Points on a hilly landscape, in no order, each with its height.
A climber steps from a point to the highest of its 2 nearest points, and stops where none of them is higher. Distance is the straight distance between rows; heights are no part of it.
z453: [-26  -2  12  -5  18 -40   7   9  14 -15   6 -56 -41 -19  18  11 -31  -3
 -34 -38   5 -11 -18   5 -44  -9  30 -10  37   6  25  36   8 -15  -7 -15
  42  13  -3   5 -12   2  28 -32]  h=4.62
z379: [-16 -20  -7   8  12 -26  29  28 -17 -29   8 -33  -2 -25   0  13 -11  14
 -14  -9   7 -11 -29 -18 -43  -4 -14  18  34   0  20  10 -37   5  -9 -34
  32  -8  25  23 -42   5   7 -24]  h=2.84
z314: [-31   0  17   1   7  30 -29   1  14 -19  28 -39 -20 -13  20  -4   2  49
 -70 -37  18 -18 -31  21 -36 -48  10  12  24 -13  14  -6 -42 -18  -9 -43
   9  59 -20 -19  19 -19 -21  -9]  h=4.17
z937: [ -2   2 -24  -1  -2   7  21  11 -28  18  19   9 -14  30  18 -15   7   8
   2   5   9  -5  27  17  13  -7 -10 -10 -20 -19 -37 -22 -17   5  18  11
 -16  32 -22 -40  24   0 -12  31]  h=5.32
z970: [ 42 -18 -37  -7 -31   8  -3  28  -6   4  19   8  17  17 -30 -19   7  22
   5  -8  20  25  35 -13  11  15  -9   8  21   8 -22  -5  -7 -35 -11 -12
  39  14  17  -7 -12  19 -38   4]  h=5.81
z3: [-16   7  15  23 -21  -6 -15 -42 -15  -2  -4   1 -37  29  54  18  29  -7
 -10   3 -35  -1  23  31  28  -5   3 -26 -25 -35 -13 -16  46   4   5   6
 -19  20 -34   1  34   8  -1  45]  h=6.14
z613: [-13  12  -6   3  36  37   3   8   2 -15   5  31   1  -8   0  13  11 -17
  19 -14  28 -47 -29   9 -16  -8 -27  42 -10  12 -19 -16 -16  60 -34 -16
  -6  -4  10  24   0  -3  -6  -1]  h=4.16
z255: [ 47 -22  11  16  -7  -5  31 -24 -22  -3  -6  41  12   4 -21   6  54  12
  -6   6 -15  -8  -5  -3  -7  14  10  27  -2  26  -1  10  -2  -6  24 -13
  22 -10   0   7  -9  22 -20  -9]  h=4.74
z872: [-35  -2   3  -7   3 -58  -4 -27  -8 -20 -37 -21 -27 -17   1  13  19 -61
 -32 -22   2  23  -3 -11   7  17  11 -13 -33  -2  42  28  24   2  12  17
  36 -27  37  38   3  40  27 -12]  h=4.21
z28: [-30  27  33  17  13  -5 -24 -21   3 -14   8 -15 -12 -12  31  47   5 -19
 -49   1 -54  -6  12  23 -13 -38   9 -20  -8 -38   7  28  19  15  -6   0
 -20  14 -39   9  31 -17   4  22]  h=6.12
z140: [ -5 -11 -42  -7   3  11  16   6  29  16   2  68   7  15  -3  -3   2  17
  26  46  -7 -11 -18 -27  14  28 -17   5   7  26 -19  -3  18  16  28  11
   1  10  -4 -30  -3  23  31 -14]  h=4.73
z951: [-23  -8 -33  38  16   1  43 -12 -21 -29 -13  46  -1  -2  41  15  18  -2
  14  34  29   4  27   7 -27  12 -10 -15  -7 -12 -32  -1  56   4   9  -3
  -7  26 -23 -30   1  13   7  14]  h=4.68
z752: [ 22   0 -47  -7   7  44  39  17   6  -3  28  52  58  25 -26 -25  19  43
  20  24  25  14  20   9 -22   1 -30   4  -4  17 -30   8 -18  -1   2   1
  -7  17 -10 -42   4 -14 -28   7]  h=7.23
z310: [-22   1  17  28  14  15   3  15 -22 -13  26 -15 -27 -13  40   7   1   3
 -18 -21  11 -23   3  10 -18 -29 -10  14  14 -47 -23 -27 -33   0   8 -30
  -3  44 -26   8   0 -10 -24  29]  h=3.68
z249: [ 41 -38 -35  11   2  14  24  -4  -3 -17   1  36  12  15 -11  -7  27  37
 -17  -1  14  14   8  -1 -15   6  -1  15  18   6 -18   8  -3 -12  10  -2
  29  15 -15 -10 -13  19 -12  -4]  h=5.25
z107: [-24 -32   3   0  14  50   8  20  20  -6   1  -4  25  10 -12   8 -22  40
  -4 -28  29  -9  -2  13 -37 -12  19   8  11   9 -15 -46 -19 -25  -7 -10
 -17  20 -24  -3   8 -38   6  -5]  h=6.10
z402: [-11  17  13 -32   4 -26 -45   4  20   6   2 -60 -42  -5 -19 -11 -66 -47
 -19   1   7  19 -47  16  18 -39   8   3 -16   0  -9  23 -27   8  -3  30
  11  -1   2  -5  -5 -13  41   4]  h=3.32
z468: [-27 -38   6  16  -9  24  -9  13  19  -6  12 -16  -7 -12   0  18 -28  35
   7 -29  -7  -8 -10  15 -11 -16  21 -10  -1 -15  -7 -28 -17 -17  19   3
  -1  15 -35  11   8 -38   9 -17]  h=5.62
z36: [ 36  12  -1 -38  -4 -11   0 -33 -38  19  -1  -1 -26  17   4 -36  20 -29
 -31  42 -22  47  12   4  51 -46   9   4   1 -17   6  24 -14 -10   9   9
   5 -28   2 -16 -34  35 -27  -2]  h=6.07
z10: [ 17  -6  -8  -4  -7  33 -20   5 -15  -2  25  -4   5  24 -24  -2  40  21
 -20 -33  45 -36   0  20 -18 -16 -22  16  17  23 -18 -25  -2 -32 -25 -50
  14  32  10  -1   3   7 -48  12]  h=6.36
z548: [ 36  28  30 -10 -16  31  -6   8  -9 -12  33 -29  29 -12 -25 -17  19  41
 -33  -6  10  20  53  13 -14 -23 -15  -7  37   1  22  11 -22 -49 -28 -30
   4  20  15  -1  -5 -25 -58 -13]  h=5.39
z376: [-30   0  -9   2   9 -21  22   8 -43  11 -12  14 -41  11  22  -3  23 -41
  11  29  10 -17  -9 -24  18  34 -18  19   7  -7 -13  -9   8  28  -2  -1
  24  -1  29  12 -13  46   1  -4]  h=5.52
z898: [ 11 -10 -11  -8  -3  37   0  36   9   1  13 -10  19  16 -23   4  33  22
  -2 -37  38 -37 -15  10 -31 -16 -28  16  31   7   3 -25 -31 -15 -29 -72
  33  18  21  -9 -22  -8 -40 -10]  h=6.74
z744: [-13  16   8  29  12   9  29  25   3  -4 -11  20  27 -13  28  23  11 -32
  38   2  13 -19  33   1  -5  12  -6 -12 -34 -25 -17   0  14   3  -5 -15
 -37 -28 -17 -26  13 -19  14   9]  h=4.69
z330: [-10 -10 -20  23   8 -14  21  -9   2 -16 -22  24   0   1  28  28  16  -7
  10  32   1  25  18  -8  13  17   4 -22   8  -7 -21   6  43  -3  30  11
 -13   2 -25  -8   3  36  23  -5]  h=4.36
z441: [-45  26 -22  -4  -9 -37  24  22   3  11 -25   2  18 -26  15  22   4 -49
  27  38   7   3  -6 -45  20  37 -16  -5  -7  10  27  18  34  18   7  -2
   1 -33  38   2   6  26  48  -8]  h=1.27
z638: [ 30   3 -21 -12   5  34  26  -5  -6   0  10  50  45  32 -13 -16  22  50
   5   7   2   9  31  21 -16 -28 -14   2 -37  11 -25  -6  -6 -24   4  13
 -21  19 -24 -54  17 -29 -29   1]  h=6.84
z846: [ -7   3   1   5 -19   2  -3 -28 -31   8  20   2 -26  27  37 -16   0  13
   6 -19 -23   2  30  27  24  -8  -1 -10 -39 -27 -25 -30  11 -11  -1  15
 -30  20 -33 -20  35 -19 -10  41]  h=5.69
z435: [ 57  14   0 -17 -22   8  -2  24 -18  17  23 -16  15 -12 -49 -16  -5   6
   0  42  11  21   7  -1  43 -41 -19  23  -2   5  12   2 -68  -2  -6  17
   0  12  31   4  -9  -8 -33   5]  h=7.90
z838: [-19  14 -59 -37  14  35 -10  24  -9   7  33  -6  15  35 -15 -34  -4   8
 -15   2  55   0   6 -12  -5  -7 -39   4  -4  18 -44 -13   6   5 -11   6
  -3  29  15 -35  14  22 -21  34]  h=6.41
z978: [ 10 -46  14   5 -18  -2  13 -43 -21  -7  -7 -19  -8 -15   2  -6   6  15
 -25 -15 -34  32  -9   5   8   5  51 -18  17   2  37  15  38 -20  22  10
   0 -22  -2  27   4  18   5 -20]  h=0.48
z458: [ 25  21 -20 -29   1 -27 -27   2   3  13 -17   7 -30  31   2 -19 -12 -37
 -35  29   6  40 -12  -5  39 -29   1   3   5 -11 -10  22  -4  -4   5  19
  14 -28   1 -25 -27  47  13   9]  h=5.49
z817: [ 24  -8  24  -7  11 -22  -6 -17   9   7 -25  -5  19   7 -19  -2  -2  35
 -11 -16 -30  10  11   2 -19  20  26   1  10  36  32  -6   7 -31   1  21
 -32  -8  -7  15 -16 -19  -1 -30]  h=4.92
z300: [  5 -19   1  -1  31  46  -8   9   9   4   8   9  15  -7  -7  11 -10   2
  32 -29  34 -29 -27  21   2 -28 -11  27 -16  -7 -12 -26 -15  54 -33 -14
 -18 -16 -17  18  15 -24   3  -4]  h=4.41
z198: [-28   5 -18  -7  31  -1  29  30  -5 -17   8  -4  10 -33  -1  38  -2  -9
 -15  -1  17   5  -9 -15 -34   9 -28  13   8 -19 -17   3 -27  20 -21  -4
  30 -12  13   0 -27  13   7   1]  h=3.18
z853: [-27 -36  27   5   6  22  25 -19 -16   3 -14  -8  -8  -3  -7  19   6   3
 -30 -21 -21   0  -6   1  -2 -12  33 -29  -9  -4  15   2  35   1  24  -6
 -13  -6  -1  32  42   7  19 -11]  h=0.63
z53: [  7 -35  19  -9 -33  12   5 -52 -35   6  -2 -15 -37 -21  -2 -31  24  32
 -33 -31 -18  17   9  17  25  -2  42  -3   3  -9  30  10  19 -27  28  18
   5 -10 -10  39  21  14 -17 -25]  h=0.34
z960: [-23  -8   7  19 -17  23   3  -5 -19 -19  36 -12 -26  10  27  -6  14  36
 -49 -17   4 -16  -3  11 -13 -44   6   4   3 -23  -3 -32 -32  -4   8 -30
  -6  60 -39 -37  23 -22 -22   8]  h=3.92
z660: [ 26 -13 -20   2   1  36   7   7  12  18  18  35  15  17  -8  -4 -16   9
  45 -10  26 -17  -5  21   7   7  -8  16  -5  -5 -23 -11   6  24 -19  18
  -4  -4 -15  -5  11  -2 -10   8]  h=4.75
z747: [ 60  24  33 -13 -27  21  14  12  -8   8  16  -6  25 -11 -36  -7  21  34
  12  -2  -3  19  56  -6   2 -21  -6   7  17  12  20   7 -29 -32 -18 -19
   5   1  27 -14 -23 -33 -32 -14]  h=5.85
z246: [ -8  -6  -5  -1   0 -70 -17 -11  14 -26 -44 -39 -35 -12  18  -6  -8 -24
 -23 -20 -15  18  -9  -5  12  26  36 -33  -9 -12  45  16  -2 -27  13  23
  22 -17  15  33  -5  26  29 -35]  h=3.97
z740: [  1  33  26   6  18  -8 -25   6  -5  12  28 -15  -9  13  19  34   2 -13
 -28 -17 -29 -10   4   8  10 -47  -6 -13 -28 -27  -4   9  -8  21  -1 -16
 -29  14 -23 -26  25  -9  11  26]  h=5.67
z417: [ -8  32   0  -5  25  19  27  16  12 -16  18  28  34 -16   1   0 -11 -12
  18  -3  36 -40 -17 -26 -28  14 -18  31   4  26   3   6  -2  32 -47  -6
 -14 -31  26  12  -6  -5  -9  -5]  h=3.89
z587: [ 27  -3  -7   3  -3  10  17  20  29  27 -16  69  27  35 -10 -12  24  12
  39  67 -26  -8   5  -5  31  20   8  -3   8   5 -12   9   2   8  30  -2
 -21  25 -11 -50   3  -4   2  -4]  h=5.29
z538: [-23  -4 -13  17  31  12  38   8 -20 -12   9   6  -3   1  21  12  12   2
 -15  -6  25 -21  14   3 -39   2 -21  14   9 -10 -38 -23 -16  -4   5 -14
  17  16  -5   5 -13   9 -20  20]  h=3.44
z785: [-13  -2 -17  44  -7  -4   5 -11   3 -23 -29   6  -2 -28  20  29 -14  -8
  21  -2  28  -6  20  33   1  32  19  -6   6 -24 -23 -30  31  -2 -10  28
 -13  11 -31  24  -7 -15 -10  14]  h=3.52
z845: [ 35   4 -16 -20  -8  12  13  30  11  18  18  18  20   9 -37 -11   1   8
  10  32  10  -3 -21 -25  33 -11 -18  28  -8  23   8  -3 -37  28   9  24
   3  11  18  -5   2  -1 -13   2]  h=6.68
z603: [-24   0 -38  -4  13  24  26  30   9 -12  12  19  56 -21   3 -19 -23   8
  38   2  62 -14  -8 -21 -33  21 -15  25  19  30   9 -12   4  18 -41  -5
  -6 -27  21  18   2 -18  -1 -12]  h=3.63
z717: [  4  13  23  18   7   2 -11 -25  -1 -24  25 -31   4  -4  15   1 -15  26
 -42 -39  -4   6  19  13 -42 -10  17  10  35  -8  10  25   7 -30 -27 -31
  -5  -4 -28 -12  -3 -14 -13  -9]  h=5.35
z833: [-31  -4  28  32  19  -7  31  34  -3 -12 -16  -8   4 -33  -4  18 -32 -14
  25 -16  10 -30 -16 -13 -43   7   7  -7   6  -2  17 -10  -5   2 -17 -34
 -12 -15   4  22 -15 -57  18 -27]  h=4.06
z668: [ 28  33 -27 -14  -8   9 -24 -21  -2  12  21  21  -8  24  12 -11 -18 -13
  -2 -11  12  23  15  20  13   5 -47   3 -30  -9 -40  -1  10   6 -18  22
  -5 -12  -6 -25   1  23 -16  43]  h=5.40
z516: [  6  20  22 -11  27 -16 -26   7   3   8  20 -26 -26  -1 -12  12  -5 -15
 -41  -9 -22   2 -11  -6   6 -34 -13  19  -8 -24   5  10 -32  31  14  -2
  -7  26 -18   0  -3  -3  13   7]  h=5.24
z812: [  0  -9  27  -4 -12  -3 -19  -2  30  12 -30   0  18   8 -23  11 -23  15
  31 -23 -35   7  16   3  -7  25  30  -8 -15  19  29 -11  15  -8  -9   9
 -36 -28  -8  12  -3 -39  33 -27]  h=4.51
z332: [ 48  12   2 -27 -36  22  23  37 -23   8  20 -12   6 -17 -42 -16  15  25
  -2  32  26  31  40  -9  32 -31  -1   6   2  13   5  11 -35 -22   2   4
  15  19  47 -11  -4 -12 -27 -15]  h=6.76
z349: [  5   7 -25  -2   6  24 -18  -8   0 -21  27   0  12  25  -7  -4  25  24
 -46 -35  20   8   7  10 -28 -32 -25   5  -6   0 -32 -10  -4  -9 -26 -22
  15  26 -15 -20  18   8 -30  31]  h=6.03
z880: [ 18  28 -21   3   2   0 -26  -8  17 -18  21  19  -2  27  27   8   0  14
 -34 -28   0  16  15   8 -22 -15 -37   3 -36 -12 -35 -14  16  -2 -13  11
   8  16 -25 -34   5   5 -17  39]  h=5.72
z326: [  1  -4  12   5  -3  -1 -23 -29 -17   3  16 -14 -35 -14 -14 -17 -22 -22
   3  -1  -2   5 -27  18  49 -17  -2   8 -16 -25  -3 -16 -13  31  17  38
  -7  13   6  50   5   2 -13  31]  h=4.10
z256: [-25 -10  56  20  -6   2 -16 -31  -2   5  -4 -26 -17 -28  23 -15 -22   5
 -12  -6 -37 -16   5  30 -15   2  28 -32  13 -35  14 -15   7 -37   7  23
 -50   7 -29  33  -2 -41 -12   1]  h=3.07
z492: [ 19  27 -25 -20  -4  14   1 -18   6  25  14  20  24   8  10 -17 -43  19
  31  39   8 -23   7  37  29  -4 -18  -6 -27  -7 -34   3  14  40  18  40
 -30 -36  -2 -32  10  -8   5  42]  h=4.71
z831: [ -2  -8   9  22 -20 -10 -12 -35 -34  -5  -5 -18 -33 -13   8 -26 -34 -19
   9 -16   0   8  -8   6  28  24   2  -2 -16 -19   5 -18   6   8   3  43
 -19 -10  15  50 -10   9  -8  13]  h=3.77
z426: [ 32   2  -2 -31 -12  41  -5 -16  -6  10   9  25  27  12  -8 -13  26  47
 -14  -4 -10   9  45  36  15 -26  -4   0 -38  14 -13 -34  -7 -36   7  26
 -28  28 -12 -36  11 -29 -34   6]  h=6.43
z610: [ -8  14  20 -24  22   0 -44  -5  32  -7  30 -48 -18 -27 -26 -13 -31   4
 -46 -40 -23  12 -29   9  -5 -39   4  10 -16 -14  12  12 -61  12  22  22
   2  28 -25   9   4 -26  -7   2]  h=4.78
z674: [-10   7  -4  -2  -2 -37   5 -18 -12 -13 -18   6 -25   1  17   6  37 -66
 -33 -20  -2  31  13 -14  10  17   6  -8 -18 -14  12  28  22   7  27  17
  32 -31  20   7 -11  68  21   0]  h=4.56
z420: [-44  -2 -10 -13 -13  14  -3  39  28  11 -21  38  29   8  13  -2  15  -3
  74  13 -18 -26 -23 -35  23  41   0   4 -15  34  23 -23  19  28  -5  -6
  -3 -41  30  10  19  -1  42 -38]  h=3.80
z611: [-32   0 -34 -28   5   1  -5  41  22  17 -11  38   7  -1   1  24   1  14
  36  29 -17 -21 -26 -35  19  27 -22  -2  -3  31  -2   1  24  28   7  12
  20 -24   7 -30   2  22  55 -30]  h=4.26
z696: [ -7 -13  26   1  12 -16 -17  -9 -22  11   4  -4 -32   2 -19 -22  18 -26
  -6   7 -22  -9 -14  -9  31 -14 -16   3 -22 -19  10 -17 -13  19  43  10
  -9  10  28  59  25  34 -14  25]  h=4.50
z569: [-23  -9   4 -12   5 -17   8 -21 -43  20   1  21 -39  17 -11 -29  51 -48
   8   2  -2 -22  -7 -17  32  13 -24  12 -24   2   7  -4   9  40  24   6
  14  12  36  47  22  48 -15  18]  h=4.93
z984: [-10 -14 -52   2   7  52  11  24  14  -3  25  36  49  44  -9 -26  15  25
  17  10  57 -11   8  13 -27  -3 -33  -6  12  -4 -31 -18 -11   7 -25 -48
  -1  37   8 -38   4  -7 -39  10]  h=6.80
z5: [  8   6  10 -34  -5 -27 -37  -2   9  21  -9 -43 -48  10 -17 -21 -32  -7
 -26  -8 -21  32 -30  -2  33 -17  23   2  -6   2  25  16   3  -4  -1  34
  -1 -10   3   5  -3   5  20 -17]  h=3.61
z442: [ 29   2  28  35  21 -10  -2  -4  17 -22 -23  30   2   8   0  22  33  -7
  27  -3 -13 -18   3 -22 -40  41  11  20  13  35  -9   9  12 -34   5 -49
  29 -28   3 -27 -29  -6  18 -11]  h=2.13
z783: [ -4  -2  -3   4 -21  -8   3  20  16   5 -16  42  40  -6  -4 -24  17  -5
  85  20 -20  -6  -2 -61  -1  49  21  19 -14  62  35  -2   3  16   4 -37
 -12 -30  36  -2  13  -4  42 -29]  h=3.41
z543: [ 15  -4   5   9  27 -36  16   5  13  -5 -22  -5  -2   2   2  25  10   1
  12  -4   1  -5  -7 -34 -56  22  12   2  40  33   3  22  15  -7  -7 -42
  25 -16   8 -13 -44  22  18 -28]  h=2.32
z573: [ 17   2  24  37   4 -26 -22   3  39 -14 -36  42  30  -6   8  16  23 -46
  83  19 -38 -10  21 -21  -5  55  11  -2  -9   9  11  20  22  13  -3 -46
  21 -53  21 -13  -4  -6  28  -8]  h=1.80
z354: [  0   0 -13 -22  -3  -3  -5  37  14  22   5  10  -2  -3 -12  -5  -1   3
  34   8   9 -40 -46 -33  26  24 -21  26 -15  33  19 -26 -28  24 -10  17
  -7   7  17  15  -5   4  -2 -11]  h=5.86
z989: [-46  -5  28 -12 -17  -9 -33 -14  13  11  16 -57 -46 -30   5   3 -27 -35
 -20  18 -30  14 -22  15  28 -22  15 -38 -33 -38   0  30  -4  -9  19  27
  11  -2 -14  26  21  -4  22   3]  h=4.61
z368: [ 31  29  10 -20   1   2  28 -15 -21  37  -3  17  23  39  10 -15  34 -12
  12  65 -43  10  26  -5  33  -3  -3 -27   7 -24 -10   4 -14   0  28   9
 -32  11  -4 -36 -10   1 -37  24]  h=6.22
z499: [-36   7 -24  -2   8  12  14  34  23 -12   0  -7  49 -26 -10  10 -58  19
  30  -8  34  14  -1  -9 -40   0  -6  -4   8  24  -2   5  -3  27 -32  18
   0  -8  15  -2  -2 -31  23 -14]  h=3.37
z297: [ 14 -15  17 -29  -7 -39 -26  12  16  16 -29 -40 -46   4 -18  -9 -22  14
 -15 -26 -38  12 -12 -13  13 -10  43 -22  15  30  42  31   1 -13   5   8
  26   6  12   6   0   0  30 -48]  h=3.94
z820: [  8 -10  61  25 -10 -10 -23 -11 -10   8 -11 -15  -6 -11  27 -14  13  17
  -2   7 -50 -31  11  26   8   8   9 -15  22 -20  34 -29  12 -50  20 -36
 -42  -1 -21  22  -7 -12 -29  -3]  h=2.85
z555: [ 20 -27  -4  28 -35 -21  -1 -41 -47  -8 -21 -12 -19  -4   8 -35 -23  -7
 -10   1  25  19 -37  -4  16  -4  18  19   6   0  40   4  -4 -12   3  31
 -15   0  30  56   1  28   0   2]  h=3.54
z852: [ 34  29  20  -6 -40  -1  11  -4  18  19 -17  56  42   4   0 -30   5  -9
  69  39 -32  13   0 -45   8  41  15   2   9  59  19  16   5   8   4  -4
 -22 -37  37 -41  -4 -16  16 -11]  h=3.04
z539: [ -7  16  15  34  -2 -22 -17 -11  -9 -24  -9  10 -23   8  54  49  38 -26
 -34   6 -47   0  26  22  -7 -16   4 -23 -20 -41  -8   5  34   5   4 -13
   0  17 -32   3  20  12   5  24]  h=6.66
z305: [ 31   7   7   5   5  12  36  22   4  35   3  51  34  28  -9 -17  21  -5
  21  59 -19 -22  12   1  14  -5   7   0  11  -2  -5  -4 -21  13  19  -2
 -33  20  -4 -31  -5 -16 -38  11]  h=5.73
z805: [-25   7 -21 -23   5 -12  16  24 -17  26   1  10 -37  19   5 -22  12 -22
   7  14  27   1  -4 -39  23  34 -24  20  11   5 -27  -7 -13   1  -2  -4
  24  -7  29 -27 -14  41   6  -3]  h=6.06
z589: [-34 -27  27   5  -2  -7   2 -21  -6  -2  -5 -33 -12  -8  -7  46   0 -39
 -22   0 -28   2 -27   6   3 -24  25 -30   1 -10  20  30  42  22   4   0
  16  -2  -6  46  38  16  34 -12]  h=0.76
z751: [-14  -3  23  23   0 -50   0  13  25  -3 -28   9  38 -21   2  22   9 -45
  77  18 -25  -4  26 -21  -8  52 -12 -21 -28  23  33  23  18   9   3 -38
  19 -36  34  -7   7   5  39 -17]  h=1.65
z860: [ 68 -10  -5  19  -9 -28  13 -36  -6 -11 -16  12 -15  13  -5   2  25  10
 -15  10 -14 -10 -14   4 -10  16  30  16  36  16  12   7   0  -2  -5   2
  11  -5  12  21 -36  39 -19  -3]  h=4.29
z879: [-49  34 -21 -18   0 -28   3  -1   3  -3 -18 -10  10 -37 -11  20 -22 -43
   4  32  23   3 -23 -15  30   7  -1  -6 -30  13  12  21  22  16   4  37
   3 -21  17  25  11  -1  42   9]  h=1.06
z782: [ 26  -3  14 -33  -6   8 -19 -17   5   8   1  -4   8   1 -33  -6  -2  41
 -36 -40 -12  30  13   9  -1  -2  -1  16 -12  26   7   4  -5 -30  -4  33
  -3 -10 -20   0   9  -4 -24 -10]  h=5.43
z373: [ 17  30  -9   0   3 -49 -13 -11   1   7 -22   2 -17  -3   8  11 -10 -39
 -18  11 -16  34  -7 -12  33  19  -6   1 -12 -15   3  21   7  11   2  24
  17 -32   3  -4 -29  38  18   8]  h=5.04
z324: [ 34  15  13  13  -3  13   6 -17 -14 -21  26 -23  31  -9  -7 -11  22  40
 -46 -11  24   7  27  20 -25 -25   7   1  58  -3  17  17  -8 -41 -23 -40
   8   0  -9  11 -18  -8 -41  -2]  h=5.77
z278: [ 40   6 -38 -11  -6  35  -7 -26  12  23  19  32  26  27  -3 -25 -29  21
  35  11  23   4   6  28  15  -6 -28   9  -5  -3 -44   6  20  26 -20  31
 -19 -14 -11 -23  15   4 -28  32]  h=5.05
z580: [-23 -13 -35  -7   9  41   2  38  15  -5  29  -7  48  24   7  -5 -25  34
   7 -19  47  12   0   7 -29 -12 -13 -17  22 -17 -31 -36 -11  -8 -18 -30
 -12  28 -10 -27  14 -24 -16  24]  h=6.50
z498: [-14 -37   2  21  -5   5 -10  27  27  -1 -38   4   5 -15   2   7 -17   2
  56 -22  -5 -30   2   6   9  31  21  -3 -23   6   6 -31  12  -1   2  -2
 -13 -22 -14  28   8 -35  30 -19]  h=4.12
z470: [-30 -24  15  11  -8  -4 -10  23   6  -2  12 -31 -19 -24  -2  17 -28  -2
   2  -9 -29  -4 -16   7  17  -2   8 -27 -18 -20  -2 -14 -21   1  35  25
   4  10 -24  22  17 -11  18   0]  h=5.11
z4: [-38  -4  12   6   2   0  11  32  26  -9  -5 -27  13 -34 -18  19 -64  -4
  43 -18   6   3   2  12 -37  -7  12 -17  -6   2   8  10 -14  15 -17   4
   2   9  -7   4  -1 -71  30 -18]  h=3.70
z735: [ -3  16 -42  -5 -11  10  -5  -8  28   7 -15  20  27  -1  -3   2 -49  22
   5  43  11  16 -14  25   5  -4 -24  -7  -8  -2 -24   2  18  19  33  54
 -23 -11 -21 -27  -7  -1  24  20]  h=4.32
z154: [ 33  11  19  -3   5  -5  12 -25 -33  25  -1   9   5  20   3 -13  15 -32
 -18  54 -31  15  10  -4  45 -27 -12  -9   8 -33  -1  13  -8   7  17   8
 -27  -9   1  -8  -9  19 -14  24]  h=6.75
z490: [ 39  10  26  29  13 -10 -15   4  44   8 -22  49   9  18   1  14  26 -32
  45  16 -33 -29 -13 -20  -8  56   9   6  -3  21  -5   5  14   1  -1 -31
   6 -28   7 -13 -20 -12  14  -9]  h=1.95
z564: [-23 -20   0 -11  -1 -55 -13  12  19  -5 -32 -53 -51 -20  14   1 -36 -15
 -23 -27 -16   5 -30  -9 -22  16  29 -25  19   4  22  21   9  -6  -9   5
  37  -3   7  18 -20   1  35 -42]  h=4.30
z261: [-15  -2  19  40 -11   0 -20 -36   1  -8 -16 -21  -2 -22  32  19 -20  -7
  -1   7 -22   1   9  25   4  16  32 -24  26 -33  -1 -11  33 -16 -12  20
 -28   1 -31  28  -7 -26   1   4]  h=3.27
z733: [-25  -5  -5  11  -6  20   0   6  19  -7 -19  -5 -12 -34  14  31 -25 -17
  40  -3  26 -24 -17  26  11  13  15  -6 -17  -6 -18 -25  21  21 -15  29
   3  -1 -17  19  10 -33   9  11]  h=3.78
z631: [ -3  31 -17 -32  11 -20 -49  -2  25  11 -11 -35 -24   1 -22   3 -52 -30
 -16  26   9   7 -38   9  37 -21 -17  14 -21  -9 -18   0 -36  22  19  41
  -4 -11  10  -7 -10   8  31  30]  h=3.08
z721: [-14  11 -23 -44   7  10   2  -2 -21  20  15  11 -16  27 -28 -31   6 -16
 -17  -3  49  16 -10 -33   3   9 -32  30  12  26 -33   2  12  -1 -22  -3
   9  -7  24 -21   3  45  -6  14]  h=6.65
z771: [  9 -25 -34 -16 -10  23  -9  40   8  -9  26 -19  41   0 -39   6   2  27
 -18 -12  39  -1 -16 -10 -16 -15 -22   1  44   6  13  -7 -26   1 -21 -51
  36  22  38   9 -33  -1 -30 -15]  h=7.33
z123: [ -6  -7  13 -20 -10  38 -16 -36 -15  -1  19 -17   5  -2  -7 -13  12  52
 -33 -39 -15  25  22  24  11 -18  10   9 -22   9 -18 -18  -1 -39   8  35
 -19  21 -24  -1  33 -15 -28   6]  h=5.92
z60: [-28   0   7  10  -6 -44   6   6  -2   8 -23   4   6 -17  13  19   9 -32
  56  13  -9  25  15 -43  14  50  -4 -25   7  13   8   9  33   8   8 -24
  21 -35  34 -23  -2  20  58 -20]  h=1.47
z74: [-28   1  16  33  25   0  21  40  10  -6 -33   8  13 -30  10  43   7 -33
  51   1   3 -34  29 -21 -31  12   0 -11 -13  -8  -6   1   2   6 -10 -40
  -8 -40  -1 -12  -9 -37  21 -22]  h=4.40
z707: [  8   5  29   7  -1 -26   0 -23  -9 -18   7 -54 -31 -16  -2 -10 -29  -3
 -32 -37  12   1   2   6 -37  -3  29   4  45  -6  20  27   9 -21 -14  -5
  10  -5  -8  16 -10   0  -4  -4]  h=4.99
z25: [-48  13   8 -23   3 -13   4 -28  -9  -2 -25 -21 -14 -20 -22  34 -12 -63
 -10  21  -1  16 -32   3  20 -22  16 -30 -28 -11  12  24  33  23  10  44
  13  -7  14  53  30  19  41   8]  h=0.90
z855: [-17   6 -29  19   1   5  29   8  -8  -2   4  37   4  20  47   7   9  -3
  37  18   5 -12  35  13  -5  10 -22 -21 -43 -18 -35 -14  18   9  15   1
 -23   6 -27 -53  13  -7  13  28]  h=4.98
z667: [ 40 -20 -17   9 -14 -35   7 -43 -20 -12 -23  -9 -20  14   8 -42  14   8
  -5   8  17  19 -13  -3   8  24  25  21  44  15  12   1  15 -23  -9  18
  10  -2  22  35 -30  38 -22   4]  h=3.96
z897: [ 12   6  17   3  29 -16  27  13  -7   2 -10 -22  -5  -7 -20  10   9  27
 -21 -33   6 -25 -23 -16 -53   0  -4  25  33  35  20  21 -19  -5  -8 -36
  27  -8  18   9 -33   7  10 -30]  h=2.54
z711: [-16  -5  21  -8  12  31 -27  -9  19 -24  25 -38 -18 -21 -11   0  -6  27
 -72 -44  -5   5 -15  11 -28 -36   8   2  11  -2  12  18 -49  -1   7   5
  12  24 -37   0  14 -23 -18 -14]  h=4.44
z787: [ -9   3  49   7 -17 -12 -24 -46 -23   9   8 -16 -19  18  39  -8  38  22
 -31  -8 -62 -20  28  17  23  11  11  -9  -2 -21  30 -18   8 -42  17  -8
 -27  -3 -18   7   1  -3 -31   4]  h=2.64
z409: [ 48 -24 -24  -5 -29   4  -4  15  -1  -9   4 -28   3   2 -32 -13 -15  38
 -25  -2  32  26  -3 -13  -8 -12   7   5  49  10  17   5 -10 -24 -25 -14
  28  26  16  18 -22   4 -23 -12]  h=6.51

Where does a climber stop that starts at each point below?
z25: z539
z603: z278
z402: z324
z310: z539
z831: z721
z667: z771
z668: z771
z490: z539
z246: z324
z256: z752
